The views of a scene show one set of named points, each view turned or mirrored, shifted and resized as a whole, with a little noise and some points left out.

Scene 1
View 1
q333: 3, 3, -5, 3, 6, -7, -27, -6, -12, 0, -10, 4
q145: 24, 10, 12, 7, 10, 15, -19, 21, 8, -15, -17, -7
q158: 7, 8, -1, 9, 11, -14, -16, -4, -6, -7, -8, 3
q916: 2, 15, -8, 5, -5, -9, 1, -3, 3, 2, -13, 10
q977: 8, 18, -1, 2, -6, 2, 8, 6, 13, 3, -19, 8
q505: -6, 3, -12, 4, 2, -22, -22, -18, -18, 6, -6, 11
q193: 6, 14, -2, 1, -3, -3, 0, 4, 5, 3, -17, 6
q711: -2, 9, -13, 12, -4, -16, -11, -14, -7, -8, -6, 12
q441: 3, 10, -2, 7, 7, -16, -10, -7, -5, 0, -8, 6
q339: 9, 11, 0, 0, -3, 4, -11, 9, 4, 2, -17, 3
q168: -2, 7, -9, 0, -4, -10, -15, -8, -7, 8, -12, 10
q445: -7, 8, -7, -4, 3, -20, -9, -12, -9, 19, -11, 10
View 2
q145: 15, 44, 6, 9, 20, -60, -14, 9, 4, 34, -5, 32
q441: 1, 16, -1, -1, 17, -29, 5, 2, 14, 5, 16, -9
q505: -16, 7, -10, -9, 28, -16, 1, 2, 8, 2, 17, -29
q916: 9, 23, 9, 3, 18, -24, 9, -7, 5, -14, 9, 1
q445: -16, 21, 7, -15, 21, -9, 9, -10, 14, -6, 14, -14
q339: 5, 38, 10, 1, 24, -33, -4, -1, 2, 5, -2, 18
q158: 3, 16, -3, 2, 20, -38, 3, 6, 14, 14, 13, -6
q168: -8, 21, 1, -5, 26, -18, 1, -3, 6, -3, 8, -11
View 3
q977: -1, -9, 0, -3, -14, 12, -9, 16, -3, 0, 6, -15
q441: 0, -6, 3, 1, -13, 1, -1, 4, -6, 3, -3, -3
q333: 1, -9, 0, -6, -4, -2, 5, 1, -8, 6, 0, -4
q193: -1, -9, -2, -2, -12, 10, -6, 15, -3, -1, 4, -11
q168: -7, -6, 0, -6, -9, 0, 2, 7, -1, 8, 0, -6
q339: 3, -14, -3, -4, -7, 9, -4, 12, -6, -2, 7, -12
q916: -6, -5, -1, 0, -14, 8, -5, 14, 0, 1, 1, -5
q711: -8, -4, -4, 1, -11, -1, 3, 4, -1, 1, -6, 6
q445: -11, -2, 6, -7, -13, -2, 2, 7, 0, 14, -4, -10
q145: 22, -22, -3, -1, -4, 13, -8, 5, -17, -10, 13, -11
q505: -10, -4, 2, -6, -8, -8, 7, -1, -1, 12, -6, 0
q158: 1, -6, 4, 0, -13, 2, -3, 4, -6, 3, -1, -6
View 4
q333: 6, 23, 8, -10, 4, -12, -12, -21, -21, -32, 15, 18
q977: 1, -11, 8, -14, -9, 9, -12, -9, -10, -5, -11, -15
q711: 20, 15, 13, -19, -2, -18, 7, -19, -31, -27, 0, 9
q158: 13, 16, 3, -26, 0, -8, -16, -30, -19, -28, 12, 10
q168: 6, 19, 6, -8, 2, -10, -5, -7, -18, -28, -3, 13
q916: 11, 4, 8, -18, -5, -3, -4, -11, -18, -15, -12, -3
q339: -10, -5, 14, 2, -4, 8, -17, -13, -8, -4, 7, -3
q193: 2, -1, 6, -13, -4, 6, -13, -11, -12, -12, -4, -4
q145: -10, -7, 9, -12, -6, 16, -42, -43, -6, -7, 36, -5
q505: 17, 34, 4, -14, 8, -22, 0, -11, -27, -40, 0, 24

Which points are out of place in each view (at most two, in the order of its rows)? Write none if all are in place.
view 1 | none
view 2 | none
view 3 | q977, q158
view 4 | q339
